The views of a scene show one set of named points, each view turned or mirrored, and shifted as a whole, with a little noise and some points left out.
(in the rows, 128 means zero)

Scene 1
View 1
vipan: [101 117 131 124 156 128 133 117 106 101  99 118 123 126 146 111 157 113
 127 129 141 140 130 121 108 115 121 112 118 161 115 124  86]
noti: [122 101 111 142 140 125 143 104  98 100 134  84 140 124 131  82 163  95
 105 117 150 152 126 104 148 150 137 124  75 143 132 137  79]
pog: [ 89 129 138 103 155 140 110 127 101 101  66 127 110 125 157 119 161 117
 137 131 139 136 128 123  75  91 111 100 144 167 107  98  75]
punil: [137 136 121 103 134 152 146 120  97 107 115  87 138 125 143 110 172 112
 122 121 150 143 124 122 112 124 147 125 120 132 126 124  80]
Zosut: [138 135 130 119 136 147 159 119 101 102 129  88 140 112 145 106 165 103
 121 127 140 133 130 121 116 119 144 123 123 140 134 137  98]
gef: [120 121 120 127 133 140 131 113  91  99 117  85 132 115 143  83 165  93
 111 123 144 143 124 103 122 128 132 114  98 145 131 118  74]
sibo: [154 156 129  56 153 163 171 135 114 124  99 109 145 148 148 178 183 153
 149 119 163 144 129 164  88 112 163 148 166 114 106 139  93]
lub: [137 126 116 125 126 144 142 111  91  99 133  73 140 115 140  81 169  91
 106 119 148 145 123 105 131 137 145 121  94 134 139 127  76]
bot: [107  89  73  74 157 129 102 111  97 128  68  92 129 184 122 121 189 140
 117  88 193 194 106 119 132 175 143 144  66 112  85 100  10]
surak: [ 93 111 150 142 173 114 155 119 123  99 109 143 129 121 146 133 145 118
 137 142 130 127 143 141 109 104 116 114 136 181 112 153 124]
Tuz: [163 135 147 153 139 137 210 115 115  95 185  87 163  95 139 113 154  95
 118 141 127 117 145 133 143 124 158 133 126 143 154 188 152]
Fik: [118 140 133 119 129 152 126 121  91  94 105  92 124 104 155  88 163  92
 120 130 136 132 127 105  98 104 126 102 127 154 133 109  81]
Nol: [152 121 110 130 123 143 159 106  93 103 153  61 151 115 132  81 171  90
 101 116 152 147 123 102 148 153 157 131  83 124 144 140  81]
Rovu: [131 112  96  90 142 142 132 113  96 117 102  82 138 152 132 113 181 124
 116 103 172 168 115 120 130 155 151 139  89 117 111 118  48]
getud: [124 152 142 112 130 158 135 126  93  96 105  95 124 101 159  99 165  97
 126 134 132 124 128 112  88  94 129 104 143 153 134 110  88]
fas: [154 139 136 104 154 144 193 125 118 114 138 107 155 129 140 155 167 133
 136 128 148 132 137 154 118 120 161 145 144 130 124 169 125]
View 2
bot: [139 121 152 150 103 141 132 136  75 136 103 142 104 133 118 181 187  91
 141 143 157 169 111 158 145  52  88 201 137 128 153 144 157]
Fik: [144 149 103 131 138 138  91 118 146  75  84 122 121 116 105 121 121 118
 124 145 164 149 152 133 160 136 181 121 139 145 163 105 138]
getud: [148 148  98 125 149 138  94 115 156  74  90 127 122 121  97 107 118 118
 125 145 156 137 156 128 160 154 187 120 132 138 152 108 138]
gef: [134 145 110 140 115 127  98 114 126  91  85 119 121 102 114 132 129 118
 122 139 172 160 135 135 154 117 159 123 149 158 161 104 130]
Zosut: [129 142 101 134 128 118 110 111 136  98 100 126 122 108 103 105 127 119
 121 130 164 140 130 122 150 149 153 116 141 156 129 107 119]
Nol: [111 139 103 144 112 106 115 100 114 107  78 114 120  73 114 119 136 121
 119 125 195 164 107 130 139 114 153 113 158 194 139 108 113]
punil: [132 138 109 133 136 126 117 115 129 103  96 130 116 115 100 117 140 112
 128 135 163 145 129 132 149 133 149 137 136 150 132 120 130]
noti: [122 145 114 149  88 110 101 109 108 106  93 113 124  90 125 138 134 120
 114 129 180 170 114 130 150 107 132 115 162 172 154  97 116]
Tuz: [109 149  84 134 108  83 116  89 143 105 120 116 133  85 107  70 107 134
 104 107 169 128 106  96 146 194 134  74 158 182  88  86  79]
sibo: [140 127 112 119 164 132 149 123 137 124 133 160 112 154  79  96 158 100
 140 131 128 106 127 121 144 171 117 170 110 110  76 145 134]
fas: [126 136 105 128 130 106 134 107 136 119 136 139 122 128  96  85 135 115
 120 118 141 115 113 107 148 182 110 124 134 137  77 113 103]
lub: [122 140 106 142 119 118 110 106 121 100  80 119 120  89 112 124 133 118
 122 132 182 161 120 133 146 117 158 121 151 175 149 110 123]
vipan: [153 148 114 137 108 133  88 122 133  86 113 126 124 134 116 133 124 116
 120 140 144 145 146 125 168 135 138 126 143 122 155  98 131]
Rovu: [129 128 127 142 118 128 128 123 100 124  96 135 110 113 110 148 162 103
 133 136 168 159 112 145 143  91 121 166 139 148 139 132 139]
View 3
lub: [167 133 111 140 146 126 140 116 100 139 155 136  92 133 116 120 125  42
 152 116 108  93 111 116 135 113 151 141 129 129 139 109 135]
fas: [132 156 143 141 154 145 179 101 132 130 104 143 120 105 114 119 151 125
 143 114 151 153 123 143 135  97 136 114 130 128 140 121 107]
Nol: [170 135 123 144 156 127 155 106  87 130 151 145  94 138 104 116 125  27
 163 106 108  89 108 135 134  97 159 151 139 130 142 106 123]
Tuz: [180 165 138 152 130 150 178 123  95 133 121 159 110  94  94 141 136  77
 141 114 137 163 118 170 153  54 146 158 133 128 127 136  85]
noti: [176 142 122 122 147 132 136 123  97 126 149 134  97 157 110 113 116  38
 141 106 102  82 116 125 120 113 148 146 143 145 138 129 133]
getud: [162 135  94 144 121 128 130 134 129 162 155 125  92 102 132 136 127  86
 135 144 118 129 114  92 153 126 137 127 106 113 132 114 145]
gef: [168 134 104 127 140 126 125 127 113 142 159 124  93 142 124 118 118  53
 137 124 103  89 115 103 131 130 142 133 126 133 138 119 148]
vipan: [159 145 110 115 130 136 122 139 137 140 139 116 104 137 131 119 122  99
 117 130 116 115 123  98 124 137 126 118 124 137 134 135 147]
Fik: [164 133  92 138 124 126 122 135 125 156 160 120  90 114 133 131 123  74
 134 141 110 113 114  90 147 134 137 127 107 119 134 114 153]
pog: [144 136  92 116 123 131 109 142 160 156 146 104 101 126 150 122 125 125
 111 146 119 118 122  68 131 164 118  95 107 126 135 126 168]
bot: [111 118 126 102 201 117 131  82 134 113 137 111 102 202 133  66 132  67
 156  90 108  25 118  86  75 185 144  89 153 153 164  96 173]
Zosut: [158 142 116 140 139 133 148 119 118 142 140 135 101 114 117 126 133  79
 143 125 124 124 116 119 141 110 143 130 122 124 138 115 128]
sibo: [ 93 138 131 145 174 133 176  82 159 138 101 131 118 104 133 104 167 153
 157 120 163 141 122 110 130 137 133  78 119 116 149  91 131]
surak: [167 166 125 106 116 153 128 152 143 134 120 119 117 129 127 128 124 133
  94 131 127 150 132 120 127 119 114 120 127 145 126 163 129]
View 4
gef: [109 140 111 102 137 109 164 112 113 146  86 127 135 122 119 151 149  94
 108  98 140 121 137 120  98 125 146 124 146 115  77 140 143]
lub: [111 143 115 109 142 101 169 112 123 149  87 130 137 111 115 140 152  90
  96  99 148 119 125 130 104 112 146 126 150 130  65 142 153]
Nol: [107 149 123 120 147  85 171 108 138 152  87 131 141  96 113 126 160  75
  90  99 153 116 109 134 110  99 146 123 150 146  50 148 163]
Fik: [123 127 104  92 133 127 160 122 100 137  91 128 119 126 113 167 137 117
 112 105 145 115 152 130  97 135 144 144 143 108  87 125 134]
pog: [122 114  96  83 135 151 139 123  91 138 111 138 129 154 115 174 127 132
 141 111 114 134 177 122 101 166 131 118 131  84 125 122 117]
punil: [123 129 111 108 154 123 152 120 122 149 112 144 136 117 105 141 140 109
 108 109 134 128 136 147 114 127 134 116 141 129  84 134 148]
surak: [116 101 128 102 120 105 120 100 122 124 108 144 130 124 104 147 135  87
 178 122 103 121 158 105 112 164 120 144 110 114 116 123 121]
sibo: [147  99 112 120 181 148 117 134 139 154 168 178 143 121  74 121 120 137
 131 132 105 146 144 190 144 142 103  89 121 145 113 120 148]
vipan: [111 123 114  96 132 119 142 109 114 140 102 138 136 134 115 152 140 100
 142 109 115 128 155 112 107 150 132 121 131 104 107 132 128]
noti: [ 92 150 122 112 137  86 165  99 131 149  79 128 150 113 124 133 162  67
 112  95 135 121 121 106 103 117 146 113 146 126  67 153 149]
fas: [139 100 133 126 157 105 121 113 150 138 141 166 134  95  76 112 132  93
 146 133 115 124 128 163 140 133 108 129 113 161  94 122 151]
getud: [136 115 105  92 134 134 152 127  99 132 101 133 111 122 105 168 127 125
 116 112 146 113 156 144 101 137 138 152 138 111  92 116 134]
Tuz: [134 103 149 129 125  66 135  98 155 118 104 147 116  66  80 114 143  59
 144 126 144  92 111 142 125 112 123 183 114 178  61 120 156]
Rovu: [ 99 153 104 113 170 121 161 118 131 172 115 146 166 133 117 128 154 101
  95  98 119 149 128 137 115 121 137  62 153 122  84 156 153]
bot: [ 75 173  96 109 186 134 165 116 131 195 119 149 195 162 135 128 163 102
  89  86  97 176 136 120 115 133 139   4 162  97 101 176 149]

In a view up to two points have been moved. Name them for each view, in the order of its rows, or write -.
view 1 | -
view 2 | bot, Nol
view 3 | getud, gef
view 4 | surak

Scene 2
View 1
sig: [130  94  99 141 139 179 122 108 154 139 132 118 147 130 129 118 130 132
 121 126 132 139 137 142 121  95 126 130 155 119 124 157 145]
kod: [131 105 118 129 130 167 115 116 138 135 136 109 149 123 130 112 122 144
 136 130 135 149 143 150 117 111 122 123 162 146 117 155 153]
dul: [130 116 124 123 137 154 110 100 136 121 134  98 142 128 129 113 117 147
 142 151 141 154 145 154 103 117 123 126 168 158 122 148 166]
duda: [136 116 126 110 141 158  99 106 136 117 130  91 163 145 111 110 132 148
 129 148 147 144 142 156  96 101 115 122 177 136 122 160 169]
did: [135  93  99 131 138 183 114 119 154 139 131 116 163 141 117 116 143 132
 111 118 134 130 135 144 121  80 119 124 158 103 124 167 144]
Ritib: [121  82 112 156 130 189 135 127 132 158 135 121 157 111 141 115 118 141
 137  97 129 145 143 140 137 122 127 131 145 120 101 159 133]
Fod: [131  90 108 137 129 184 119 130 143 149 135 118 165 127 124 113 134 139
 123 106 131 136 140 143 129  98 120 122 154 114 111 168 139]
Nim: [125  86 124 140 134 189 120 132 121 150 130 107 182 126 123 108 127 150
 131  95 140 141 145 144 127 119 116 127 156 105  96 169 142]
reran: [125  76  92 154 148 199 130 111 154 149 125 122 163 138 125 122 138 128
 109 106 133 128 134 135 128  88 124 137 148  78 120 165 136]
bava: [116  90 114 161 133 176 140 108 132 150 136 118 131 102 155 117 103 142
 151 119 131 158 145 142 130 139 133 137 145 147 107 143 143]
Karu: [130  87  84 148 142 187 128 107 167 144 131 128 141 132 131 123 136 122
 111 122 126 132 133 137 127  80 128 132 149 104 131 158 137]
Gik: [132 106 114 127 142 167 111 103 143 127 130 102 152 136 122 115 128 141
 128 140 140 143 141 149 107 102 121 127 167 130 124 156 159]
fufon: [128  93 111 141 125 180 123 129 137 149 138 119 155 116 134 113 123 141
 135 109 130 143 142 144 131 111 124 124 152 132 108 161 139]
Zite: [127  93 115 144 118 179 127 134 131 154 142 122 152 106 140 111 117 144
 143 105 126 150 145 145 137 122 125 122 149 146 102 158 135]
Virur: [129 104 119 131 131 168 117 116 135 137 136 108 151 121 131 112 121 145
 138 129 136 149 144 149 117 115 122 124 161 145 114 155 152]
Rud: [126  83 100 144 156 190 122  98 152 136 121 109 164 148 120 121 139 131
 108 122 141 130 134 138 114  89 123 138 157  80 125 161 150]
mik: [123  97 103 148 147 173 129  90 151 132 129 112 131 127 138 123 119 133
 130 141 135 148 139 142 114 109 131 139 155 128 128 145 154]
kolos: [132  86 114 129 147 190 111 123 135 140 123 102 192 150 106 111 145 142
 110 105 145 128 139 144 117  91 112 127 164  78 109 175 148]
Rore: [142 119 118 109 121 156 101 126 143 129 142 108 151 126 120 108 131 146
 134 139 134 146 142 156 112  98 117 111 169 164 120 160 156]
View 2
Rore: [114 132 147 131 129 131 115 143  84 131 138 136 135 108 113 144 128  97
 131 152 136 111  98  82 139 149 126 124 145  72 140 140 115]
Rud: [131 108 118 146 130  91 145 166 124 152 117 141 136 130 111 154 116 124
 128 135 140 159 107 118  94 142 113 108 135 118 112 138 115]
dul: [121 123 151 124 120 120 109 140  91 143 161 141 129 120 118 138 125  98
 131 133 120 112 124  96 140 135 126 125 149  78 132 136 127]
reran: [133 114 107 144 143  97 148 154 138 158 102 138 145 133 103 159 118 116
 126 136 142 162  91 123  89 151 116 102 133 121 121 129 112]
Ritib: [134 125 100 129 161 119 127 124 133 173 121 137 147 124  98 158 113  77
 128 124 128 140  87 119 117 153 126 112 150 100 143 115 123]
Fod: [126 125 110 139 150 119 135 144 118 153 109 135 144 116 102 158 118  94
 130 144 143 142  79 104 112 157 121 114 142  98 136 128 112]
Karu: [126 126 131 136 134 107 141 139 136 143 100 140 148 136 106 151 134 122
 122 138 137 146  97 119  92 152 122  98 127 113 129 130 111]
mik: [129 123 143 125 124 108 123 131 124 151 138 143 139 139 111 141 129 110
 123 124 118 130 124 118 114 138 127 106 137 102 129 129 124]
fufon: [126 128 114 130 151 124 125 130 119 158 123 136 144 119 103 154 118  84
 129 135 133 132  87 108 123 154 126 115 147  93 143 123 118]
did: [123 120 123 145 134 108 141 160 113 142 109 137 141 121 108 154 122 117
 129 149 147 146  91 104 103 153 117 111 135 105 124 138 109]
sig: [125 124 132 135 133 111 132 140 121 147 119 139 141 129 108 150 127 111
 126 137 133 138 103 112 108 148 123 108 136 102 130 131 116]
Zite: [128 133 111 124 159 131 119 117 121 164 127 136 148 118  99 155 118  72
 129 131 127 126  84 109 129 156 131 116 151  88 151 116 121]
bava: [134 129 122 114 150 123 111 104 134 173 145 140 146 135 102 147 122  75
 124 109 108 123 111 125 129 144 135 111 151  94 148 110 132]
Gik: [122 119 143 133 122 111 122 151  98 142 144 140 131 121 116 142 122 108
 130 137 130 127 117 100 125 139 121 120 143  90 125 138 122]
kod: [122 126 133 128 134 122 118 136 104 148 140 139 137 118 110 147 122  93
 129 135 127 122 105 101 131 146 126 120 147  85 137 131 122]
kolos: [129 104  98 156 142  97 148 183 106 155 119 136 132 110 110 162 102 109
 136 147 153 162  87 102 106 148 107 121 146 109 113 141 113]
View 3
Virur: [134 132 128 141 135 154 151 127 123 129 125 141 123 142 125 145 128 135
 120 120 114 117 133 165 131 126 119 121 111 130 128 155 119]
Ritib: [123 109 110 105 142 157 151 134 113 142 141 142 136 135 108 157 119 147
 125 122 114 105 117 155 119 127 116  99 122 133 103 149 109]
bava: [135 116 128  97 140 166 142 113 123 146 142 132 127 127 107 149 126 140
 115 121 111 111 121 174 126 126 116  97 105 134 128 127 134]
Rore: [144 141 130 166 130 148 164 127 129 114 113 144 116 153 136 146 128 131
 121 125 116 128 153 173 137 119 118 135 114 122 130 173 120]
duda: [124 153 144 182 130 145 148 137 125 119 107 142 121 151 142 128 136 124
 123 113 117 119 135 152 136 131 128 150 110 132 134 167 114]
dul: [138 147 147 158 131 154 145 118 130 126 115 136 116 143 135 132 135 126
 116 117 114 122 138 169 139 129 123 134 100 130 147 148 132]
Nim: [116 118 109 133 140 151 146 147 104 138 130 151 133 140 121 153 123 151
 135 116 108  97 116 135 121 139 118 106 122 140 110 171  92]
sig: [115 126 127 134 136 149 157 138 126 130 127 133 139 141 115 140 126 125
 118 117 129 121 121 158 122 117 130 137 128 126  97 145 117]
fufon: [129 117 114 124 138 154 158 134 118 133 131 143 131 142 115 156 121 142
 124 124 116 113 129 160 124 123 118 111 121 129 108 158 111]
Fod: [118 118 111 134 138 147 161 146 116 131 127 145 137 144 117 153 121 138
 127 120 121 113 126 150 120 122 122 122 132 128  94 165 101]
Karu: [104 118 123 125 136 145 164 144 127 132 129 130 149 141 106 142 123 119
 116 118 139 126 115 158 115 108 136 144 140 122  73 139 114]
reran: [ 92 115 116 124 139 144 155 157 115 140 132 136 154 139 106 141 122 128
 124 112 134 110 101 137 109 120 136 136 143 131  68 146  98]
kod: [134 133 130 143 134 152 153 127 125 127 123 140 123 144 125 144 128 133
 120 121 117 119 135 165 131 125 120 125 112 128 126 155 121]
Gik: [122 143 140 159 132 148 148 132 127 126 116 136 126 144 131 131 134 123
 119 114 121 119 128 158 131 126 130 143 114 131 125 152 121]
mik: [117 132 142 129 135 154 145 126 130 137 127 125 133 134 115 131 132 120
 112 115 127 122 117 165 124 119 131 137 115 130 113 125 132]
Zite: [140 112 110 112 140 159 158 127 117 134 136 144 126 139 113 162 120 148
 124 128 112 112 134 168 126 123 110  97 117 129 116 157 115]
did: [106 126 120 149 135 141 163 152 121 126 120 140 143 148 120 142 124 126
 124 116 131 120 121 146 119 118 132 144 137 126  84 162 100]
Rud: [ 89 127 131 142 137 142 147 156 118 138 124 132 151 139 114 128 129 121
 122 106 132 110  99 134 113 125 141 148 134 135  83 142 103]
View 4
Zite: [101 137 131 154 116 124  93 106 115 122 100 124 119 118 119 138 138 135
 123 142 110 145 140 115 127 147 148 149 119 125 105 117 137]
Nim: [112 136 125 135 131 131 115 130 128 118  97 144 127 104 116 122 143 147
 119 115 106 116 138 110 125 155 132 136 112 132 110 114 135]
kolos: [125 140 127 119 142 129 135 158 131 127 116 147 126 103 116 107 154 160
 117  99 117 111 133 118 135 141 114 111 130 148 113 116 124]
Ritib: [106 138 129 151 128 129  95 112 113 114  94 122 130 105 116 138 146 134
 119 133 111 130 136 112 119 149 135 149 121 137 105 106 125]
kod: [108 133 135 147 113 142 111 110 120 138 123 132  97 121 123 127 138 139
 124 136 125 144 127 122 133 129 148 124 130 128 112 121 144]
reran: [122 145 133 133 146 125 113 144 109 121 113 116 135  99 118 125 165 146
 114 115 124 122 129 120 125 130 107 123 146 163 109 100  99]
duda: [116 130 135 131 112 155 137 126 132 153 141 151  80 122 123 111 136 151
 125 120 133 135 118 126 141 119 146  97 134 126 120 130 155]
Rud: [127 140 134 128 143 143 126 143 115 130 125 125 119  98 119 119 161 146
 116 110 133 117 118 121 126 121 111 108 148 161 113 102 109]
did: [120 143 135 130 133 121 121 147 118 135 128 126 118 115 120 118 156 152
 118 120 124 136 132 126 139 124 120 113 145 151 112 117 119]
Karu: [118 145 140 142 135 124 105 133 101 132 127 104 120 112 123 133 162 140
 116 133 132 146 126 128 131 113 118 120 159 161 109 105 103]
Gik: [115 132 135 140 117 154 124 117 122 146 133 136  89 118 122 121 141 143
 124 127 134 138 117 125 133 119 142 109 140 134 115 119 143]
bava: [102 131 132 166 116 154  87  82 106 121  98 114 109 107 120 150 138 118
 122 146 123 137 122 113 110 136 150 150 125 129 106 102 133]
mik: [114 134 137 151 122 158 109 105 106 137 126 116  97 109 122 136 147 129
 121 136 139 138 110 123 120 113 136 118 148 145 112 103 125]
dul: [109 127 136 148 105 163 120 100 122 150 133 139  76 122 124 126 132 137
 126 137 133 143 113 123 133 119 157 111 132 121 116 124 157]
fufon: [107 138 130 146 123 127 102 118 117 124 105 127 120 114 119 132 144 139
 121 132 113 137 137 116 128 143 137 139 125 133 108 115 131]
Fod: [113 140 131 138 129 118 110 134 119 126 112 128 124 114 119 125 149 148
 119 126 114 136 140 120 134 140 130 130 130 140 109 117 126]
sig: [115 139 136 142 127 134 111 125 110 134 125 118 111 113 121 130 152 141
 119 132 128 140 125 124 130 121 129 120 146 148 111 111 120]
Rore: [106 134 138 142 104 132 117 119 126 152 136 140  87 136 125 120 133 149
 127 139 123 158 132 126 149 125 155 114 132 119 115 138 157]
Virur: [107 132 134 148 113 143 110 108 121 137 119 134  98 119 121 129 137 139
 124 135 123 141 126 120 131 131 148 125 128 126 112 120 145]
View 5
Virur: [114 109 133 102 110 109 140 131 121 142 130 156 134 124 146 117 132 161
 118 119 132 140 108 122 127 132 136  92 121 104 120 122 129]
Rore: [ 99  94 137  99 112  99 149 140 121 128 129 164 140 134 162 129 120 174
 110 128 117 127 116 103 131 128 133  87 123 103 132 112 129]
Ritib: [144 109 117 118 113 103 135 110 119 158 133 152 119 108 120 114 137 125
 128  99 136 145  93 144 126 137 141  90 115 112 113 122 133]
Zite: [133 100 119 113 119  91 139 126 115 153 141 163 129 108 125 117 137 137
 122 104 133 145  97 135 129 135 142  82 115 101 122 115 133]
Karu: [123 119 126 134 105 123 148  81 126 135 113 156 127 149 147 127 122 125
 125  91 121 119 101 142 131 138 107  93 110 126 104 120 117]
fufon: [131 103 122 113 113 100 140 117 120 147 131 157 125 116 133 120 132 137
 123 106 128 137  99 132 129 134 138  88 116 110 120 118 131]
did: [125 105 126 117 100 118 147  94 131 130 109 146 115 141 155 131 115 135
 125 108 112 112 103 122 128 134 122  99 118 135 115 120 126]
Fod: [134  98 120 115 106 104 143 106 126 141 120 149 116 123 140 126 124 131
 126 107 118 124  99 126 128 134 134  93 118 124 119 118 131]
duda: [ 99 108 143  86  97 125 143 133 130 127 114 144 129 137 173 123 119 182
 115 140 122 125 119 100 125 127 134 107 131 118 121 127 130]
Rud: [128 123 130 115  91 140 141  82 136 136 101 134 111 142 155 122 120 133
 131 108 123 118 102 134 124 136 119 113 121 141 100 132 124]
bava: [126 126 127 114 118 112 132 126 112 161 144 164 143 113 120 103 148 147
 122 103 155 165  99 153 127 138 136  85 114  89 106 127 128]
mik: [108 133 138 116 106 133 139 108 121 143 124 158 142 142 148 112 133 156
 119 109 142 143 109 142 128 136 117  96 117 106 101 129 118]
dul: [ 95 117 144  92 106 121 140 142 122 136 130 158 145 134 159 114 131 184
 112 132 136 144 119 116 128 130 132  96 127  97 118 126 127]
Gik: [104 117 140  99 101 126 142 122 127 133 119 150 134 139 161 120 125 169
 117 126 130 132 114 117 127 131 128 102 125 113 114 126 126]
reran: [141 116 121 127  98 129 141  74 132 141 106 139 108 135 141 124 122 114
 134  94 122 118  95 143 126 138 120 104 115 140 101 126 124]
kod: [112 109 133 104 110 110 141 129 121 139 129 158 135 127 148 119 130 162
 117 119 130 138 109 122 129 132 133  92 121 105 120 121 129]
Nim: [147  98 118  99 103 106 134 115 127 151 123 136 103 103 132 118 130 131
 132 116 126 133  95 125 121 133 151 103 124 129 119 126 141]
kolos: [140 100 122 101  89 123 139  95 140 136 100 126  94 124 154 128 115 131
 134 119 111 109  99 114 121 132 139 116 127 152 115 128 136]

In a view up to two points have been moved. Name them for each view, in the order of its rows, or write -.
view 1 | Gik
view 2 | Fod
view 3 | Rud
view 4 | Karu, fufon
view 5 | -
